Each row is a point on a landscape with many peaks, with its height.
From any point a climber steps to the highest of the 2 points nearest to it. It stops when none of these is higher. Distance is the straight distance between rows; heights are no part of it.
J859: [ 0.26  2.00  2.26  1.77  1.70 -1.18  2.75 -1.27 -0.44 -0.43 -0.31  0.56
  0.57  0.70 -1.51 -1.65  1.10 -0.59 -0.68 -0.17 -1.34 -0.46 -0.94  0.43]  h=36.8
J269: [ 0.11 -0.60  1.03  0.52  1.17 -0.74  0.08 -2.67 -1.15 -0.08  0.99 -0.80
 -1.12  1.36 -1.71  2.05  0.13  1.45 -0.93  0.47 -1.30  0.42  0.27 -1.62]  h=47.2
J549: [-0.53  0.67 -0.66 -1.34 -0.48  0.92 -0.75  0.98 -0.30 -0.16 -0.91  0.84
  0.81  1.33  1.41 -0.35  0.69 -1.00  0.39  1.60 -1.95  0.71  0.28 -1.63]  h=27.6
J548: [-0.24  0.63  1.98  0.58  0.06  2.77 -0.02  1.50 -0.13 -1.35  2.08  0.18
  0.96 -0.20  1.03 -1.82 -2.64 -0.32 -0.66  1.09 -0.87  0.67 -1.39  1.07]  h=34.0
J498: [-2.35  2.36 -0.14  0.85 -0.09  0.00  1.00  0.62 -1.07 -2.91 -0.65  1.70
 -0.44 -2.29 -0.13 -1.05  0.11 -0.82 -0.87  1.24 -1.32 -0.01 -2.43  1.14]  h=40.2
J56: [ 0.93  0.14 -1.38  0.79  0.81  0.27 -0.65 -0.97  0.66 -0.40  0.16 -2.37
  0.40  1.73  1.88  0.48  0.55  1.32  0.28  0.72 -1.32  0.53 -0.15  0.56]  h=81.8
J789: [-0.42 -1.35  0.52  0.20  0.41 -0.69 -0.13 -0.62 -0.65  0.70  1.34  1.33
 -0.37  1.52 -0.50  2.39  0.42  2.85 -0.96  0.90 -0.06  0.32 -0.84 -3.50]  h=41.5
J466: [ 2.75 -3.15 -1.98 -3.00 -3.75  1.09 -2.63  0.98  0.34  1.11  1.17 -4.62
 -1.48 -0.03  1.07  3.80  0.37  2.38 -0.20 -1.49  2.32 -4.93 -0.87 -3.07]  h=55.7
J744: [-2.09 -1.01  2.10  0.56  1.91  0.19 -0.24 -1.11 -3.13 -0.63  0.65  2.40
 -0.27 -0.37 -0.80 -0.45 -0.87 -0.11 -0.69  1.32 -0.53  1.26 -1.82  0.14]  h=33.9
J842: [-2.21 -0.76  0.49 -0.55  0.65 -1.30 -0.60 -0.73  0.99  1.24 -0.28  2.86
 -1.98  2.38 -1.97 -0.86 -0.57 -0.62 -2.08  1.69  2.52 -0.78 -0.15 -0.22]  h=61.7
J300: [-1.28 -0.19  1.78 -2.14  0.02 -2.07  1.32 -1.87  0.81  2.48 -1.51 -1.43
 -1.62  3.70 -0.14 -0.12  0.43 -0.66 -1.27  0.96  1.98 -1.78  0.28  1.84]  h=30.6
J487: [ 0.17  0.80  0.39 -0.77  0.30  0.59 -1.85 -0.41 -0.30  1.52 -0.68 -0.36
  0.65 -0.97  0.00 -0.32  0.00 -0.72  3.08 -1.79 -1.68 -0.13  1.04 -0.75]  h=50.8
J825: [ 0.87 -2.58 -2.08  0.87  2.20  0.67 -3.33  0.51  1.20  1.13  1.09  2.03
 -0.14 -0.55  1.50  1.44 -0.33 -0.06 -1.41 -0.94 -0.84  1.42 -0.66 -0.70]  h=22.1
J20: [-1.03  3.24  1.00 -0.52  0.91 -4.05  3.76 -2.08 -1.26  2.74  0.62 -1.60
 -1.10  1.14 -1.34 -0.50  0.88 -1.05  1.28 -0.14 -0.43 -2.21  1.99  1.90]  h=61.8
J457: [-0.69 -0.83  1.50 -3.12  0.00 -1.94 -0.83 -0.41  1.75  3.13 -0.21 -1.38
 -2.29  1.45  0.99  0.19  0.41  0.53 -1.29  0.71  0.31 -1.67 -0.43  0.23]  h=37.8
J990: [ 1.04 -1.45 -1.83 -0.30 -0.20  3.34 -3.36  2.27  0.51  0.27  1.34  2.02
  0.51 -1.59 -0.05 -0.36 -2.99  0.25 -0.14 -0.49  0.99  1.14  1.02 -0.60]  h=62.7
J377: [ 3.73 -3.90 -1.23  0.10 -2.48  1.93 -1.30  0.13  0.80 -0.47  1.00 -1.74
  0.26 -1.12 -0.25  3.97  0.40  2.88 -0.81 -0.66  0.30  0.65  0.29 -2.22]  h=69.6
J74: [ 4.48 -5.31 -3.05 -0.27 -3.77  2.68 -1.14  0.11  0.57 -1.42  2.15 -1.80
 -0.13 -0.70  1.90  2.97  0.25  1.36  1.17 -1.27  0.06 -0.54 -1.28 -3.22]  h=65.1
J61: [-0.64 -0.74 -0.14 -1.20  1.32 -1.50 -0.93 -2.25 -0.41  1.18 -0.87 -1.37
 -1.30  3.52 -1.77 -0.60  2.99  1.22  0.35  1.60  1.16 -1.75 -0.21 -0.91]  h=24.6
J795: [ 0.75 -1.30  0.87 -2.41 -1.23 -2.10 -1.87  0.05  0.31  2.29  0.37 -3.20
 -0.66  0.20  1.55  0.46  0.20 -1.19  0.26 -0.50  0.28 -1.01  0.23 -0.06]  h=42.7
J344: [ 0.71 -1.37 -1.93  0.48 -2.63  0.04 -2.23  1.70  0.86 -0.66 -0.37  1.00
  0.52 -1.45  1.67  0.40 -2.37 -1.81 -0.79 -0.90 -0.02 -0.31 -1.69 -0.96]  h=48.9
J937: [ 1.37 -1.59 -1.87 -0.19 -0.01  0.46 -2.13  1.06  0.34 -0.53  0.24  0.48
 -0.40 -0.90 -0.38  1.98  0.94  1.75 -1.71  1.84  1.16  3.10  1.14 -1.42]  h=61.2
J622: [ 2.08  1.63  0.71  2.78 -0.31 -0.83  2.49  0.15  0.93 -0.56 -0.32 -1.25
  2.19 -0.14 -0.32 -1.30  1.52 -1.54  0.15 -1.30 -1.55 -0.79 -0.37  1.53]  h=41.4
J395: [ 1.09 -0.89 -0.87 -0.41 -0.22  0.24 -0.23  1.90  1.45 -1.06  1.82 -0.38
 -0.20 -0.25 -0.37 -1.80 -0.69  0.29 -1.12 -0.25 -1.08  0.11 -0.71 -1.03]  h=41.9
J482: [-0.42  2.29  0.80 -0.23  2.02 -2.09  1.74  0.49 -0.67  0.05 -0.53  0.18
 -0.12 -0.80 -1.07 -3.18  0.59  0.38 -1.30  0.75  1.91  1.65  0.36  1.13]  h=49.8
J186: [-0.35  0.99  1.33 -1.19 -1.67  0.16 -0.83 -0.90 -0.12  0.88 -0.18 -2.01
  0.40  0.43 -0.49  0.39  0.41  0.19  2.63 -0.94 -0.97 -2.46  0.70 -1.30]  h=45.1
J404: [ 0.76  2.20  0.70 -0.23  0.51  2.31 -0.63  1.35  0.23 -0.87 -0.28  0.95
  1.19 -3.12  1.01 -1.67 -1.96 -1.01  1.25 -2.25 -1.72  0.64  0.08 -0.56]  h=68.8
J620: [ 0.44  4.60  0.84  1.61  2.40  0.99  2.76  0.49 -1.74  0.32  0.43  1.57
  3.25 -1.38  1.11 -1.94  1.28 -1.74  1.15 -0.34 -2.14  0.42  0.19  3.00]  h=69.0
J642: [-3.96  2.21  2.18  1.15  3.37  0.40  6.96 -1.18 -3.28 -0.55 -0.56  5.13
 -0.18  1.95 -0.82 -1.75  0.36 -2.43 -0.37  1.07 -0.22  0.41  0.89  2.08]  h=27.1
J784: [ 0.56  0.03  0.77 -0.90  0.53 -0.11 -0.08 -1.73  0.12  0.77  0.38 -4.23
 -1.86  2.13 -0.52  1.85  0.42  2.39 -0.83  0.30 -0.13 -1.12  0.78 -1.42]  h=56.6
J39: [ 0.85 -2.78 -3.67  0.27 -1.87  3.94 -3.50  3.02 -0.05 -1.04  0.35  2.21
  0.64 -2.59  1.53  1.46 -2.65 -1.86  0.19 -1.63  1.11  2.72  0.38 -0.31]  h=67.6
J782: [ 1.00 -0.88  0.92 -1.25  0.29 -2.85 -0.52  0.58  1.20  0.08  0.18 -0.44
 -0.67  0.18 -2.05 -0.87  1.79  1.51 -1.50  0.46  1.33 -1.40  0.45 -2.15]  h=40.5
J634: [-2.18  0.99 -0.41 -0.10 -0.49  1.59 -1.23  0.43 -0.22 -0.62 -1.98  1.91
 -0.71 -1.26 -0.73  0.48 -0.21  1.62 -0.16 -0.16 -0.80  0.19 -2.05 -1.72]  h=77.0
J310: [ 2.62 -0.36 -0.96 -0.33 -0.85  1.06 -1.76 -0.77  0.57 -0.30 -0.15 -3.64
  0.74 -0.29  1.28  0.67 -0.88  0.96 -0.32 -0.06 -0.27  0.20 -0.26 -0.45]  h=71.2
J387: [-1.22  2.73  0.55 -1.54  1.66 -0.79  3.10 -1.71 -1.00  0.18 -0.16  0.01
 -1.96  1.95 -1.14 -1.84 -1.11  0.94 -0.98  1.25 -0.70  0.54  0.52 -0.47]  h=35.9
J29: [-1.55  1.00  1.42  0.27  0.92 -2.27  0.60 -2.98  1.53 -0.17 -0.18  0.12
 -2.58  1.61 -1.26  2.02  0.29  0.35 -2.28  0.49  0.54 -2.16  0.69 -0.04]  h=38.7
J935: [ 2.35 -3.98 -2.13  1.34 -0.76  2.67 -3.12  1.39  0.54 -0.85  1.46  0.28
  0.49 -1.22  1.68 -0.04 -0.08  0.57  1.13 -2.19  0.06  0.96 -1.50 -2.04]  h=19.8
J687: [ 0.29  1.11  2.97  1.08  1.73 -1.37  1.28 -1.59  0.45  1.19 -0.92 -0.72
  0.73  1.59 -0.13 -0.07 -0.17  0.86 -0.40 -1.23 -0.49 -0.74 -0.35 -0.13]  h=32.2
J745: [ 0.61  0.16  0.08  0.60 -0.42 -0.97 -0.61  1.48  0.07  1.18 -1.69  0.11
  1.51 -0.47  0.57  0.60 -1.21  1.23 -0.54 -2.15 -0.92  1.16 -0.63 -0.94]  h=25.8
J530: [-1.45  1.89  1.10 -0.30  1.57  0.20  0.85 -0.88 -1.44  0.76  1.14  0.46
 -0.31 -0.04 -0.01 -0.75 -1.48 -1.04  1.50  0.27 -2.78  0.60  0.53  0.92]  h=21.6
J995: [-0.70 -1.79  1.13  0.10  0.21  0.43 -0.64 -2.56  0.25  2.07 -1.83 -0.89
 -0.62  2.02  0.15  1.92  1.48  0.18  0.76  0.02 -0.53  0.70 -0.09  0.88]  h=24.2
J381: [-1.36 -0.89  2.11  0.58  2.01 -0.86  1.14 -2.89 -0.28  1.79 -0.97  0.76
  0.28  2.75  0.21  0.65  0.31  0.97 -0.17  0.46  0.40  0.15 -0.82  1.09]  h=27.8
J369: [-0.42 -1.06  1.28  0.58  0.83 -2.40 -0.83 -1.64  0.12  0.82  0.21 -2.63
 -0.67  2.09 -0.64  0.04  2.57  0.17  1.29 -0.85  1.11 -2.37  0.27 -1.09]  h=21.0
J160: [-0.06  2.00  1.28  0.98  0.03 -2.32  3.02 -2.26 -0.33  0.66  0.12 -2.65
 -0.47  0.16  0.06  0.15  2.36 -0.61  0.20  1.17  0.49 -0.17  0.71  4.00]  h=43.3
J459: [ 0.12 -1.16  0.01 -0.61 -2.37  1.28 -1.78  0.49  1.38  0.00  0.70 -1.00
 -0.18 -0.02 -1.09  0.40  0.59  1.04  1.98 -0.66 -0.48 -2.26 -0.67 -3.42]  h=39.8
J277: [ 1.60  0.55  0.79  1.44 -1.02 -1.24  0.60 -0.70  1.66 -0.19 -1.85 -2.14
  1.28  0.08 -0.91  0.85  3.01 -0.33  0.48 -1.21 -0.91 -1.47  0.70  0.75]  h=44.6
J372: [-2.33  1.22  1.39  0.98  2.40 -2.42  1.92 -3.15 -0.29 -0.74 -1.38  2.29
 -1.43  1.07 -1.02 -0.12 -0.84 -0.43 -2.74  0.49  1.40 -1.10 -0.56 -0.59]  h=54.7
J334: [-2.05  0.81  0.39 -0.50  3.93  0.29  2.13 -0.61 -1.80 -0.63 -0.69  2.46
 -1.15  2.69  0.53 -2.75 -1.00 -0.54 -2.93  2.37  1.27  1.74 -0.23 -0.37]  h=79.4
J473: [ 0.13 -1.67 -1.19  2.27 -0.54 -0.32 -2.68  1.79 -2.24 -0.64  0.98  1.47
  2.14 -0.38  1.31  0.42 -1.48 -0.14  0.65  0.05  0.66  1.82 -0.77 -1.40]  h=42.2
J542: [-1.17  1.76  1.33  2.42  1.30 -2.10  2.33 -0.98 -1.63  0.38  1.19  1.00
  1.30 -0.11 -0.87 -0.85 -0.36 -0.13  0.77  0.93  0.61  0.74 -0.58  4.80]  h=53.8
J512: [-0.89  1.98  1.18 -1.25  0.50 -0.66  0.25 -0.56  0.39  0.99 -1.54 -0.49
  0.11  1.19  2.43 -0.74  1.58 -0.50  1.01  0.95 -1.19 -0.64 -0.05 -0.24]  h=22.9
J727: [ 2.23 -3.33 -3.25  0.71 -2.59  1.84 -2.73  2.96  1.67 -2.02  1.10  1.36
  0.01 -3.52  3.17  1.57 -1.60 -2.06  0.69 -2.57  1.66  1.49  0.75 -1.73]  h=70.5
J871: [-0.31  1.36  1.62  1.37  0.13 -0.39  1.45 -0.33 -0.66  0.04  0.74 -1.14
  0.53 -0.22 -1.99 -0.69 -0.46  0.11  1.32  0.43  0.24  1.71  1.42  3.21]  h=59.5
J90: [ 0.02  1.92  0.22 -0.61  0.11 -1.04 -0.28  1.95  0.41  0.31 -0.49  1.33
  3.00 -1.40  1.61 -1.46  1.18 -0.60  2.41  0.20 -0.37  0.12  1.34  1.87]  h=54.0
J630: [-2.22  2.74  0.21  1.18  3.54 -0.46  1.68  1.53 -2.25 -1.40 -0.18  1.64
  0.04 -1.19 -0.69 -3.38 -0.39 -0.78 -1.53  0.62  2.03  2.41  0.13  2.51]  h=56.0
J24: [ 0.78 -2.26 -0.13  0.32  0.87 -0.04 -1.77  0.66  2.09  1.86 -0.55  0.66
 -0.08  0.36  0.16  1.56  0.35  1.17 -0.78 -1.45  0.34  0.92  0.41 -0.68]  h=23.7
J981: [ 2.22 -1.11 -2.08  0.21 -3.88 -0.31 -0.50  1.23  0.11 -0.42 -0.36 -1.43
  1.46 -1.67  0.88  0.55 -2.44 -2.29  1.51 -2.55 -1.16 -0.55  0.09 -0.83]  h=55.0
J987: [-1.33  2.19  0.00  0.65 -0.71  1.69  0.96  2.64 -1.58 -2.80 -0.21  1.28
  0.84 -2.56  1.91 -1.27  0.39 -3.04 -0.42  0.46 -1.83  1.01 -1.34  1.65]  h=35.3
J328: [-2.28  0.61 -0.69  0.30 -0.07 -1.56 -0.75 -1.81  1.40  0.99 -1.88  0.46
 -1.86  2.09 -1.82  0.61  1.49 -1.34  0.84  0.62  1.29 -1.30  1.64  1.18]  h=7.1
J638: [ 1.26  0.36 -0.36 -2.05 -1.58  1.72 -1.94  0.34  0.04 -0.14 -0.38  0.22
  1.02 -2.51  1.30  0.40 -1.93 -0.73  1.55 -0.99 -2.36 -0.35  1.06 -1.73]  h=58.7
J350: [-0.31 -1.65 -0.87  0.58 -0.74 -0.52 -3.66  1.65 -0.34  0.64  0.09  1.46
  0.98 -0.85  0.87 -0.43 -1.28 -0.41 -0.56  0.08  1.36  0.29 -2.19  0.10]  h=45.0
J919: [-0.28  2.84  1.40  2.67  0.36 -2.31  4.87 -1.24 -1.96  1.82  0.48 -0.69
  0.85  0.15 -0.16 -1.28  1.31 -1.56  0.67  1.41  0.67  0.87 -0.71  5.21]  h=48.7
J636: [ 1.40 -2.52 -1.18 -2.30 -4.56  1.14 -2.02  1.40  1.01  0.87 -0.56 -3.74
 -0.21  0.01 -0.28  2.22 -0.05  1.73  2.07 -1.99  1.97 -3.16 -0.16 -3.16]  h=50.3
J313: [-0.01  0.49  0.91 -1.75  1.79 -2.77  1.01 -0.35  1.11  0.91 -1.49  0.51
 -1.18  0.07 -2.09 -1.34  1.37  0.89 -2.36  0.64  1.50 -0.14  0.69  0.31]  h=44.4
J569: [-1.44  3.33 -0.05 -0.18  2.12 -3.41  4.66 -2.32 -2.12  1.42  0.06  1.11
 -1.11  0.67 -0.33 -2.11  0.44 -1.45  0.22  1.16 -1.21 -1.01  0.02  2.62]  h=43.0
J758: [ 2.24 -1.92 -1.14 -1.55 -1.94  2.80 -2.81  0.04  1.64  0.39 -0.04 -1.48
  0.45 -1.26  0.97  0.82 -0.92 -0.42  0.77 -0.89 -0.03 -0.24  0.57 -0.55]  h=63.9
J942: [-2.12  1.09  2.16 -0.55  2.29  0.71 -0.41 -0.20  1.05  0.46  0.34  1.54
 -0.44 -0.03 -0.09 -1.58 -2.06  0.97 -0.84  0.59  1.31 -0.03 -0.53  0.36]  h=45.4
J243: [-0.98 -0.11 -1.58  0.45 -0.62  3.27 -1.42  2.73  0.05 -0.86 -1.35  3.16
  0.06 -1.17  0.00  0.51 -0.73  0.31 -0.99 -0.68 -0.51  1.75 -1.50 -2.26]  h=67.7
J476: [ 4.70 -4.65 -2.62 -2.44 -4.38  2.01 -1.70 -0.09  0.53  0.16  1.12 -4.06
  0.17 -0.13  1.92  3.20  0.35  1.50  0.71 -0.96  0.56 -2.43 -0.24 -2.76]  h=61.1
J617: [-0.15  1.06  1.03 -0.25  1.28 -3.50  3.00 -3.10  0.10  1.93 -1.35 -3.06
 -0.82  2.06 -1.91  0.17  3.17 -0.12  0.35 -0.16  2.11 -2.14  1.42  3.86]  h=37.6
J882: [-0.06  0.46 -1.25  0.94  2.05  0.57 -1.21  0.80 -0.45 -1.55 -0.07  1.61
  1.09 -1.71  0.06 -0.76 -0.02  0.54 -0.47 -0.53 -0.52  1.48 -0.77  1.49]  h=15.7
J595: [-0.10 -0.32  0.45 -1.71 -2.27 -1.82 -0.56  1.28  0.45  1.05  0.54 -2.86
  0.92 -0.62  2.15  0.85 -0.29  0.59  1.46  0.53 -0.48 -0.58 -0.02  2.68]  h=46.4
J957: [-0.47  0.32  0.75 -1.15  2.00 -2.69  1.51 -3.55 -0.10  0.84 -0.85 -1.98
 -1.51  3.23 -2.85 -0.51  2.47  1.20 -0.43  1.27  2.64 -3.07  1.20  0.68]  h=30.7
J629: [-1.37  0.65 -0.26  1.01 -0.27 -1.53  2.01 -0.06  1.03 -2.58  0.95  0.19
 -0.89  0.73 -1.35  1.08  1.17  1.88 -0.77  2.11 -0.84  0.20  0.09  0.81]  h=59.3
J527: [-1.83  2.20 -0.57  0.65  0.54 -0.75  0.27 -0.97  0.28  0.17 -1.08  1.79
 -0.31  1.44 -1.01 -0.82  0.16 -1.83 -0.06  1.85  0.45 -0.63  1.44  1.45]  h=2.7
J816: [ 1.47 -2.40 -0.56  0.91 -0.50  2.24 -1.08  1.87 -0.25 -2.52  1.81 -0.17
  1.86 -2.09  1.05 -1.39  0.34  0.76  2.26 -1.49 -0.83  0.84 -0.78 -0.82]  h=18.7
J152: [-2.67  1.26  2.90 -0.67  1.29  0.44  1.04 -0.94 -0.96  0.99  0.14  1.63
  0.37  1.02 -0.41 -3.00 -0.80  0.93  1.39  1.02  0.81 -0.56 -1.41  1.47]  h=38.1
J804: [ 0.28  2.06  0.77  1.07  0.85  2.10  1.71  2.53 -1.86 -0.58  1.08 -0.50
  1.75 -0.26  1.36 -2.81 -2.77 -1.32 -0.10 -0.13 -1.09  2.34 -1.02  2.08]  h=30.4
J429: [ 2.33  0.81  0.13  0.99 -2.24 -0.89  0.98  0.39 -1.21 -0.59  0.51 -3.15
  1.47 -1.62  0.66 -0.39 -0.96 -2.27  1.69 -1.60 -1.79 -0.31  0.49  0.23]  h=61.5
J692: [ 0.70 -2.06 -1.27 -0.72 -0.27  0.22 -2.49  0.91  2.54  0.48  2.67 -0.68
 -2.57  0.00  0.65 -0.35 -1.02  0.99 -1.95  0.32  0.45 -0.68 -0.97 -1.70]  h=46.7
J276: [ 0.66  0.19 -0.50  1.79 -0.01  0.38  0.29  1.29 -0.98 -2.14  0.02 -1.02
  1.85 -2.37  0.05 -0.92  0.65  0.18  1.15 -1.16 -0.88  1.46 -1.48  1.62]  h=17.4
J460: [ 0.32 -0.30 -1.49 -0.46 -1.09  2.03 -0.74  2.62 -1.79 -2.01 -0.84  0.82
  1.53 -1.53  1.85 -0.76  0.00 -1.95  0.66  0.36 -2.10  1.33 -0.86 -0.96]  h=31.8
J439: [-1.46  4.24 -0.03  0.27  1.44 -2.17  2.30 -1.07 -0.96  1.37  0.26  0.34
  0.34 -0.89  0.46 -1.41 -0.54 -1.49  1.31  0.03 -1.85 -1.17 -0.01  1.75]  h=29.6
J977: [-1.68 -0.89 -1.57 -0.28  0.82  0.41 -2.01  0.40  0.77  0.10  0.00  2.52
 -0.43 -0.31 -1.69 -0.38 -0.13 -0.98 -0.15  0.29 -0.98  0.06 -0.64  1.91]  h=13.2
J792: [-0.12 -0.23  1.29  1.20 -1.16  0.57  0.40  0.39  0.79 -0.49 -0.45 -0.54
 -0.02  0.40 -1.49  1.53  0.18  0.03 -0.49  0.47  0.36  2.31  1.50  1.39]  h=64.6
J346: [ 1.37 -0.88 -2.48  0.49 -1.78  0.92 -1.91  2.11  0.06 -3.19  0.16 -0.08
  0.75 -4.79  1.79  1.12 -0.93 -2.05  1.70 -1.76  1.01  1.60  1.74 -1.12]  h=74.5
J68: [ 1.82 -1.28 -0.70  1.12 -2.92  0.90 -0.88  1.00  1.38 -0.79 -0.38 -0.58
  1.37  0.07 -0.40  2.97 -0.24  0.28 -0.51 -0.45  0.37  1.16  1.88 -0.39]  h=69.2
J709: [ 0.82  2.18  0.88 -0.99  0.02 -2.66  2.30 -0.65 -1.01  1.77  0.36 -3.00
  0.43  1.29 -0.48 -0.90  0.27  0.11  1.20 -0.23 -1.47 -1.77  0.79  0.68]  h=77.6
J393: [ 0.80  0.32  1.61 -0.67 -0.11 -1.95  0.22  0.18  0.60  1.84 -1.71 -1.74
  0.54  0.65  1.06  0.34  0.13  1.91 -0.66 -1.27  0.72  0.36 -0.83 -1.47]  h=28.4
J586: [ 0.09 -0.11 -0.32 -1.16 -2.20 -0.04 -0.47  2.45  1.94  0.59  0.30  0.10
  1.61 -1.23  1.40  0.41 -0.08 -0.42  2.34 -0.57 -1.36 -0.81  1.30  1.51]  h=49.9
J443: [ 1.09 -1.08 -0.58 -0.85 -0.86 -0.55 -1.83 -0.58  2.18  0.04 -0.37 -2.78
 -1.97  0.56 -1.37  2.53  3.20  1.00 -1.71  0.02  2.13 -1.95  1.68 -1.76]  h=52.4
J865: [ 0.35 -2.30 -2.16 -1.64 -3.81  2.63 -2.38  1.02  1.49  0.98  0.13 -1.48
 -1.24  0.34 -1.41  0.81 -1.34  2.22  0.81 -1.02  0.49 -1.38 -0.77 -2.58]  h=43.6
J836: [ 0.78 -0.30  1.07 -0.29 -0.82 -0.38 -0.34 -0.87  2.90 -0.19 -0.75 -3.23
 -1.03  0.73 -1.00  1.84  2.94  0.48 -0.22 -0.34  0.31 -3.34  0.85  0.98]  h=48.1
J345: [-1.45  3.47  0.73  0.37  0.94 -0.33  2.41  2.20 -0.26 -0.11  0.11  2.68
  2.04 -0.43  1.30 -1.66  0.50  0.08  0.75  0.55 -0.86  0.21  0.99  2.15]  h=60.0
J471: [-0.10  4.04  0.44  1.27  2.63  1.99  0.23  0.84 -0.99 -0.60 -0.89  1.32
  2.04 -2.38  1.33 -2.56 -0.56 -2.25  1.04 -1.92 -1.35  0.59 -0.22  1.66]  h=81.1
J984: [ 3.33 -3.36 -1.60  1.04 -3.83  2.10 -1.10  0.55  1.35 -1.82 -0.30 -1.13
  1.86 -1.52 -0.11  3.56 -0.41  1.20  1.08 -2.05  1.18  0.21  1.26 -1.85]  h=74.2
J398: [-2.18  1.06  0.04  0.29  3.72  1.53  0.20  1.36 -1.67 -1.08 -0.51  2.19
 -1.08  0.50 -0.01 -2.39 -0.78 -0.67 -2.39  0.17  1.42  3.01 -0.31 -0.53]  h=64.1
J79: [ 0.54 -1.34 -0.58 -0.23 -1.16  0.27 -1.99 -0.61  0.70  0.21 -0.27 -1.61
 -0.96 -0.04 -1.54  3.08  1.65  3.10 -0.30  0.66  1.55  0.56  0.90 -1.21]  h=56.9
J231: [ 0.45  0.50  1.23  0.25  1.04  0.86  1.42  1.41  0.28 -1.27  0.80  0.18
  0.91  0.88 -0.57 -2.56  0.30 -0.62 -0.91  1.02 -1.15  0.29 -0.09  0.78]  h=37.9
J949: [ 3.30 -1.58 -1.89  1.64 -3.13  1.88 -0.99  1.00  0.68 -3.26 -0.01 -1.33
  1.63 -2.66  1.41  2.13 -1.70 -1.28  1.16 -1.95  1.17  2.03  2.19 -1.55]  h=80.1
J916: [ 1.97  1.27  1.13  0.73 -2.68 -1.47  1.56 -0.29 -0.72 -0.05  1.28 -4.43
  1.39  0.18  0.17 -0.60  1.11 -0.83  2.29  0.22 -0.93 -1.79  0.67  0.28]  h=67.2
J312: [ 2.06 -3.69 -2.80  1.09  0.68  2.44 -3.89  2.17  0.86  0.31  1.83  2.15
 -0.36 -1.93  3.10  1.16 -0.08  0.08 -0.97 -1.31  1.01  1.76 -1.32 -2.59]  h=20.8
J510: [-1.09  3.01  1.03 -0.69  2.13  0.58  3.05 -0.93 -2.84  0.07 -0.49  1.17
 -0.72  0.46 -0.70 -1.76 -1.07 -1.55 -0.70  1.09 -2.19  1.98  0.00  0.46]  h=24.7
J407: [ 3.74 -3.19 -2.65 -1.47 -3.67  0.57 -1.60  0.62  0.02 -1.16 -0.01 -1.33
  1.19 -2.97  1.87  1.78 -1.59 -1.13  2.62 -2.85 -0.28 -1.14 -0.29 -2.80]  h=49.7
J873: [ 2.28 -2.72 -1.49 -0.23 -1.30  2.29 -2.67  0.59 -0.60 -1.42  0.85  0.59
  0.60 -2.89 -0.14  2.16  0.52  1.94  0.01  1.10  0.41  1.85  0.40 -2.36]  h=64.9
J663: [-1.69  1.94  0.70 -1.35  3.78 -1.50  4.26 -2.56 -2.01  0.13 -0.11  1.68
 -1.84  1.67 -0.84 -3.43 -0.60 -0.27 -1.20  2.24  1.54  0.90  1.22  0.81]  h=54.1
J192: [-2.62  0.73  2.02 -0.93 -0.27 -0.61  3.65 -1.79  0.57  1.49 -1.41  1.18
 -2.21  3.59 -1.74 -0.39 -0.48 -1.34 -0.76  1.39  0.24 -0.88  0.67  1.44]  h=20.9
J307: [-3.08  2.12 -0.54  0.88  0.71 -1.54  3.06 -0.14 -0.61 -1.88 -0.49  1.83
 -1.25 -0.29 -0.98 -0.18 -0.33  1.82 -0.85  1.61 -0.54  0.50 -1.82  1.82]  h=49.1
J360: [-0.52 -1.26 -1.81  0.07 -0.40 -0.37 -2.94 -0.65  1.91  0.25 -0.47  0.04
 -0.96  0.27 -1.82  0.41  1.51 -0.34  0.47  0.36  0.99 -1.50 -0.04  0.26]  h=10.6
J593: [-3.56  0.25  0.92 -0.63  3.94  0.34  4.39 -2.24 -1.38 -0.21 -0.72  5.28
 -1.57  2.13 -1.35 -2.03 -0.35 -1.82 -0.66  1.14  0.68  0.52  1.42  2.59]  h=36.2
J895: [-0.89 -1.91  0.89  0.76  1.19  0.63 -1.40 -0.51 -1.62 -0.13  1.08  2.50
 -0.37 -1.08  0.18  1.66  0.03  1.35 -1.05  0.58 -0.84  1.81 -0.98 -2.45]  h=37.7
J853: [ 0.01 -1.70 -3.37 -0.51 -1.75  2.83 -2.86  2.72  0.85  0.78  0.15  2.53
  0.01 -0.04 -0.06  0.50 -1.13  0.94 -0.72 -0.07  0.50  0.85 -0.42 -2.45]  h=61.9
J176: [-2.68  0.27  1.02  0.61  0.82 -0.66  0.28 -0.95  0.02 -0.35 -0.90  4.01
 -1.62  1.43 -0.99  1.15 -0.34 -1.15 -2.61  1.64  0.48 -0.15 -0.35 -1.29]  h=74.1
J205: [-0.63 -0.96  0.76 -0.83  0.69  0.46 -1.12 -0.14  2.05  1.23  1.08  1.26
 -1.61  1.34 -0.96 -1.08 -1.14  1.32 -1.62  0.33  1.37 -0.93 -1.21 -1.05]  h=53.2
J142: [ 0.08  1.77  0.26  0.54  0.21 -1.35  1.29 -1.26  1.06 -1.27  0.61 -2.40
 -0.71  1.87  0.73  1.12  1.36  1.59 -0.70  1.72 -0.98 -0.53  0.68  0.17]  h=69.1
J552: [-3.85 -0.11  2.11  0.20  3.13  0.89  2.38 -1.65 -2.87 -0.27  0.12  4.18
 -0.55  1.32 -1.65 -1.46 -1.53 -1.21  0.10  1.03  0.03  1.01 -0.87  1.69]  h=28.3

Where does a climber stop that starts at each point below?
J549 => J56
J548 => J176
J804 => J176

Call two points neighbours if one is among the 2 nearest of the other. Go from one point of each pair to the other, from neighbour to neighbour, staying as high as possible. Name the lowest point that can't be avoided.
J593, J634 => J552
J634, J984 => J853
J56, J471 => J638
